Each row is a point on a landscape with many valleys, with its height.
From any point a ball takes the steepest step (drop divided by distance) to one of its 2 nearest points. It stops when none of these is lower. Distance is the straight distance between rows; heights are no part of it.
zik: [  3   9 -13  -2  30   0  25   6  17 -28 -23   0  -1  35   4  -2  10  42
 -10 -37  -6   2 -21 -14]  h=2.57
nama: [-18 -23 -20  23 -11 -41  12  -2 -11  -5 -12  23   4   4 -13  16  -6   1
  -8  11  12 -20 -21   8]  h=3.09
Pufu: [-19 -11 -11  15 -10 -10  19 -23  10  -4  18  17   5  24  19  -3 -25   9
  -9   3   2 -19 -22 -13]  h=6.94
fak: [-16  13  -9 -28   8  20  -6  12  11  10  10 -23  -1  -7  12 -10  14   4
   2 -45  12   6  17   7]  h=5.74
tole: [  5 -14  28 -32   6  23 -27  14   7  -4  13  -4  -2  19  -4  21  12  15
  32  19  -8   8   9   3]  h=3.82
Bak: [-39 -16 -23   5   3 -21   1  15 -13  22  13 -10   6   7  14  20 -26 -11
 -22  -5  22 -39 -26   1]  h=3.06
fuvem: [  8   6   0   1 -10  -7  13  -3   2 -15 -11  13   3  17   0 -27  31  -1
   2  16 -28  22  -6  -9]  h=4.94
butav: [  4  25   4 -16  10   6  -5  -3  14   3  16   4   7  10  17 -29   2   8
  12 -38  11  20   1 -21]  h=6.46
Fipa: [ -8  14 -14 -26  27 -20  29  16  23  -7  -4 -36   9  33   5 -25  17  -1
 -40 -15   2   2   2   7]  h=7.91
napi: [ 10 -29   0  29 -22  16 -16 -11   5 -10  -5   3 -13  -9 -24   5 -12   1
   6  14 -18   4  -4   8]  h=3.54
luvud: [-16  -4 -12  23   9 -25  12 -12   1  -4   8  16   2  45  11  -3 -28  10
  -5   3  -7 -15 -22 -13]  h=7.11
Diruz: [  5  20  23 -14 -10  -4  -8 -14  -8  24  19  -6  -9 -10  12  -4  -4 -24
  -2  -5  19  12  13  15]  h=4.69
Veb: [  1   7  14  14   8  14 -32  -9   8   1  11  14  12 -11   7 -17  -5   2
  25  29  -9  24   8 -16]  h=5.20
boge: [  3  16 -12  -4  22   0  25  20   2 -10 -24 -18   2  19  -6   5  30   1
 -22  -4 -18 -16  12  14]  h=1.29
lizim: [  0 -14  -8  24 -13 -11  -2 -12   5  -4  23  17  -1 -28   6  -5 -46   5
  -2   2  22 -25  -6 -26]  h=6.42
Fego: [ -2  10  10 -19   9  18 -36  18   2  22  13 -26  -6  -4   0  11  -4 -11
  14 -10   9   8  36  21]  h=5.00
Ponag: [  0  -1  10 -18  -3  16  -9  11  -7   0 -11  -5  -3   1  -9   4  37  -3
  13  -3 -16  15  -7   6]  h=1.30
pofiz: [  0  16  23 -17   1  12 -24  10  -9   7 -16   1 -10   7  -7  17  33   7
  29  15 -14  21   2 -13]  h=1.78
fosan: [ -4   5  32 -12 -11  18 -36  -2  -5  10   7   5 -12  -6   2  23   8   4
  31  18   1  16  -8 -22]  h=2.36
tupa: [ 13  10  11   5  -8  -8 -21   4 -14  31   6 -23 -20 -37  -5  -7 -22 -40
 -14  20  14   7   9   4]  h=5.51
Fikir: [-18 -14 -14 -15  -4  -5  33  -7  12 -13  -3  14  15  17   6  -5  20  15
  -7 -14   4  -5 -28  -4]  h=2.20
perob: [ 12  10   6  -4  11  -3  20  -3  -1 -12   8   4  13  29   9   4 -16  15
   1 -40   8 -16  -8 -14]  h=3.80
lavog: [ 12  -3   4  13   3  -9 -14   6 -11   3  -5 -15  -6 -41 -28   2 -21  -5
  -3  22  13  -3  13 -11]  h=4.91
nufal: [-18  15 -21 -27  12  -6  16  10   0  10   0 -15   2   5  10 -10  17  -7
 -11 -39  14   4   0  13]  h=5.99
bafis: [  1 -16   4  -8  -3   9   9  -6  -9  -9   8  14  17 -11   1  -1   9  -1
   9  -7   5   2 -13  15]  h=3.05
bodef: [  7  12  -2  -4  12   4  25  -9   8 -18  -8   3   7  33  11  -7  -1  25
  -9 -32  -1   7 -18 -27]  h=3.28
gelu: [-37 -16 -24 -16   0  -6  28  -3   9  -3  11  -3   8  20  17  -4   7   6
 -19 -18   9 -16 -28   2]  h=2.48
tav: [ -5 -15 -25  -7  -3  11   6   5   8   3  10  -2  -7  -9  -7   7  -9   1
  10 -13  -6 -23  24  10]  h=2.81
Gomek: [ -3  14 -13  -9   1   4  12  17 -10  22 -11 -27   3   3   3 -12  15 -41
 -23  -7  -9   4   2  17]  h=6.38
Rek: [ 12  18  10 -16  14   4   8  21   6 -16 -21 -18   9  17  -5  -8  49   8
  -9  15 -25   6  21  12]  h=0.44
Vosov: [ 18 -16   9  27 -13  16  -6 -12   8 -13 -15  17   0   8 -15   4  -4  10
  12   8 -21   8 -14  -8]  h=3.04
vopa: [-17  21 -17  -3  36 -19  20  14  10  -3   2 -23   9  39   7 -11   0  -3
 -28 -10   0 -16   6  20]  h=7.67
pebal: [ 12  -5  -9  10  19  13  15   8  24 -28 -27  15   3  27  -6   1  18  40
   5 -29 -16   5 -25  -3]  h=1.63
fil: [ -9  -3  -9  15 -13   1   7 -22  11  -4  28  21   0   0  33  -7 -32  12
  -3 -13  10 -26  -3 -29]  h=6.74
kedad: [  2 -23  -2  17 -11 -14   3  -8   1  -2  13   4 -10 -49  -5  -5 -45  -1
 -22  22  36 -21 -14 -15]  h=5.98
tefe: [ -6   4 -18  23   8 -19  -4  15 -17  13 -15 -24  -4 -32 -17   7 -21 -23
 -22  14  11 -12  11   3]  h=4.13
getu: [ -5  12   3   0 -23 -12  28 -20 -11   2  -8   1 -13  14   7   0  16 -13
 -22   9 -11   2  -4   3]  h=4.07
dus: [ 20 -14  21 -18   1  16  -7   3   7 -14   0  12   0  25  -5   5  14  22
  27  14 -22  21   7   5]  h=3.20
Nakil: [ 23   7  14 -30  20   2  11   9  15 -25 -21   3  11  25   3 -11  36  37
   2  -2 -13  30   4  -5]  h=1.74
deket: [ -8  -8 -28  13  14   3  17  17   3  -5 -18  -9  -2  10 -13  13   3  -2
 -14  -6 -19 -29  -1  17]  h=2.28
Sabun: [ -4  24  -6  -5   2 -21  26 -13   6   1   1  -3  -5  31   6 -19   7  -7
 -14   5 -10   6   6  -3]  h=4.33
babid: [  9   9  -1 -11  -9  11 -11  14  -9  43   7 -26  -6 -33   5   6 -17 -43
 -13  -4  13  -5  17  11]  h=5.92
Riba: [  3  22  15  -2   5 -10  -6 -10 -12  10   4 -11   1   1   0   3   2 -12
  -5  -1  10  15  25  24]  h=4.32
vedam: [-19   2 -19  -9   2 -28  31  -1  -2 -12 -16  20  10  23   4  -3  29  10
  -8  -2  -1  -2 -15   2]  h=1.85
siv: [ 25   0  26 -25  20   8 -15  27  10 -18 -15  12   2  33  -2   2  32  29
  27  15 -22  29   0   3]  h=2.55
gez: [  2   0   8  21 -22  16  -7 -32  -2   0   4  17 -18 -23  16   2 -15   6
   2   5   3   4 -17 -17]  h=7.19
Fur: [ 16  18  20  -7  24  11 -35  10  10  -2  19   3  11  12   9 -13 -11   8
  29 -18   5  19  19  -1]  h=5.95
Madoz: [ -1 -14  -6  10 -25 -27  11  -8 -21   9  -6   8 -19 -26  -5   5  -5 -24
 -17  27   7  -6  -4  10]  h=4.25
nuv: [-11  16 -13  16  31 -27  15   5   5   1   6  -3   7  45   6  -6 -18   1
 -13   0  -6 -25  -3  -5]  h=7.37
sol: [  2 -12   0  12 -25 -10  21 -18  -7  -7  -6  11  -3  13  -4   0   6 -12
 -15  15 -12  -5 -20   5]  h=3.83
ril: [  5   9  -5 -17  -6  15   6  18 -10  35  -4 -32  -2 -10   3   8  -4 -39
 -18 -12  -3  -2  13  16]  h=6.18
pubo: [  2  27   2  -7   5  -2  14 -15  21   6  10  -9   1  20  11 -38   8  -8
  -8   1 -11  18   9 -15]  h=4.55
kegi: [ -3  -1  17 -24  18  13 -43  27   1   3  10 -12  -4   2  -6  24   7   5
  32  10   2   7  21  12]  h=4.41
perok: [ 10 -27   6  18 -35 -18  -6  -5 -16   2 -15   5 -25 -41 -23   5  -6 -12
 -13  31   9   5 -16   2]  h=4.79
reboz: [ -2   3  21  -3   2  -2 -22  -4 -14  -3   4  -6   5 -11  -1  11   4  -1
   5  19   3  19  21  24]  h=3.89
kug: [ -1   2  -4   3  -3  12  12 -19  12  -3   6  25  11   0  17 -23   0   3
   9  -9  -1   8 -24 -25]  h=6.87
gil: [ 14  -2  -7  13  -7  -5  -6 -13   3  -5   9  14 -12  -2  -3   9 -35  17
  17  -9   0 -10  26 -14]  h=3.00
Gara: [ 24  14   1   5  15 -12   1  -4   1  -1  -1   7  -2   5 -11   3  -9   6
  16   1  -3  -6  27  -2]  h=2.56
Katig: [-11  17  -1 -12   0  17 -17   7  -3  15  15 -22  -6 -12  12   4  -5  -7
   3 -42  17  -6  27  10]  h=5.47
peg: [-11 -16 -19  17  -9 -29  19   0  -5 -13 -26  32   8  16 -15  14  19  10
  -2   2  -1 -15 -22  12]  h=2.46
Muka: [  6 -30  -6 -13  -6   6 -11  21 -11  14   1  -6   1 -41 -18  17  -9 -14
   7  11   9  -5  13  21]  h=2.24
zug: [-11 -21 -18  21 -13 -29   8  -8 -10  -4  -2  16  -4 -16 -11   5 -19  -4
  -5  19  14  -6  -6   9]  h=3.69
Fufeb: [  2   2   1  23 -25   6  12 -29  -1   4  -6  23 -14  -3   5  10 -13   6
  -2  -5   0  -9 -22 -30]  h=7.18
lafu: [-13  -2  -7  17   1   0  13  -4 -10   0  -5  -4  15 -14  -3  18 -10  -4
 -13 -12  16 -29 -20  -7]  h=3.99
lizun: [  8  -1   1  10 -13 -11  -3   3 -12  -8 -15  20   1   0  -9 -11  31  -7
  11  27 -24  10   3   0]  h=5.14
faz: [  4  17  19   4  16   7 -47   2   5   8  18  -2  12 -13   3  -6 -15   4
  28   9  10  16  22  -8]  h=5.55
vifaf: [  4   8  -6  10   3  17  -7 -12   5  -3   8  21   9   2  20 -18 -13  16
  20 -29  -2  11  -6 -35]  h=6.70
mar: [  2 -23  -8  20 -21   5 -13  -7  -6   1  -4 -15 -28 -20 -21  15 -26  -2
  -6   5  -5  -3  13   8]  h=4.23
Miki: [  3  10  42  -2 -10  -4 -40  -2 -21   5  -3   1  -8 -16  -1  17  10  -5
  14  45   6  27  -6 -10]  h=2.98
gapek: [ -4   5 -11   1  11   2  16   3  -4  -5   4   1  12   3   1  10  -7   5
  -1 -33  11 -31  -5  -5]  h=4.31
taf: [-40 -22 -24  -4  -5 -10  18   5  -3   9  13   0   3  14  13  15 -13   0
 -14 -17  13 -38 -23   4]  h=2.76
remub: [ -2   6  36   1  -7   2 -37  -3 -24   3   4 -11  -6 -14   4   9   7 -12
   5  27   2  34   0  16]  h=3.44
Goza: [ 14  22   3 -16  26  10 -16  13  18   0   8   7  -1  18  12 -19   1  23
  28 -39   2  17  19  -9]  h=6.32
zor: [-20  17 -19 -29  11 -14  17   4  11   3  15 -10  -1  21  13 -24   6   3
  -8 -48  21   5  -3  -5]  h=6.17
gog: [  9 -11  -6  19  -5  18   6   0  15 -21 -26  12   1  22 -18   0  15  20
   7 -10 -27   5 -19   1]  h=2.44
zagat: [ -3   6   5  16  -2   5 -10 -15   0   0  12   5   4 -16   7 -22   2 -13
   0  35 -11  13   5   1]  h=4.95
ven: [  2 -24  10   5 -27   4  16 -25  -4  -7   4  19   1 -14   6   5   2 -10
 -10  12   6  -4 -29  12]  h=3.49
sibeg: [ -7 -21 -14 -12   3  10  18   5   5 -17  -4   2  11   7  -4  -6  22   4
  -2 -13  -7   2 -13  24]  h=2.63
roke: [  0 -16  -9  14   1  21   1   8   0  -5 -11 -20   9 -11 -12   7   4 -14
 -10   7 -18 -14  -1  13]  h=3.02
fulon: [ 16  22  21 -22  20   3   4   6   8 -12 -11  -8  16  19   3  -3  32  19
   1  11 -11  17  25   7]  h=1.03
bibi: [  3   5   1  21  -9  17 -24 -16  -1  -2  13  21  -6 -16  17 -10 -23   9
  25 -16   0  13  -3 -27]  h=6.89
geb: [  7 -20  11 -14  -9  13 -11  14  -6  -1 -14   1  -2 -10 -23  24  28   1
  17  18 -12  -2   6  13]  h=0.70
sir: [ 16  22  14  -1  20  -1   8  -5   2  -8 -10   6  20   7  -2   6  11  17
   8   8  -7   3  24   2]  h=1.72
dudun: [ -1   0 -11  19   4   5  -6  10 -10   8 -12 -29   6 -23 -10   5  -6 -24
 -22  24 -10  -5  21  17]  h=3.53
zile: [ 13  15  29  -6 -11  -3 -30  -6  -7  30  21 -14 -18 -21   3  -4 -16 -31
   4  14  18  11  11   6]  h=5.08
Nizov: [-12 -19 -13  13  -5   2   4   4 -10   7  -1  -3  11 -43  -4  13 -15 -13
 -15   1  22 -26 -18   0]  h=3.55
Tege: [  5 -40 -16   8 -12  10   1  17  -6   6  -9 -14   4 -40 -19  19 -23 -18
 -17   4  12 -20 -13  10]  h=3.03
mag: [ 15 -12  12  10  -9  -5  -8  -8  -4   2   9   1  -8 -47 -14  -8 -32  -5
  -7  29  23  -5   2 -15]  h=5.48
busin: [  1  18   7   8  -6   1   1 -16   7  -1   6   3   1   7  15 -38  14 -13
  -1  22 -21  26  -2  -8]  h=4.75
Kosuz: [  4   1 -10 -13  -8  13   9 -10  14  -3  16   5 -15  14   5  -1  -8  14
  16 -21  -7 -12  29  -8]  h=2.08
Mopan: [  6 -23   6 -12  -7   2 -19  13 -11   5  -7   5  -6 -35 -24  27   5   3
  20  18  10  -2  10   7]  h=1.52

For each start below, name the point where the ball stops.
babid: geb
Goza: vedam
Sabun: vedam
Madoz: vedam
perok: vedam
gapek: pebal
lafu: geb
Fipa: Rek
lizim: Rek
mar: pebal
reboz: geb
Gomek: Rek
vopa: Rek

Call two points neighbours if one is among the 2 nearest of the other. Go from one point of each pair to the other, from neighbour to neighbour, staying as low as possible. Name the highest point that can't be avoided.
vedam and Kosuz: gapek
Kosuz and Rek: gil
geb and vedam: lafu
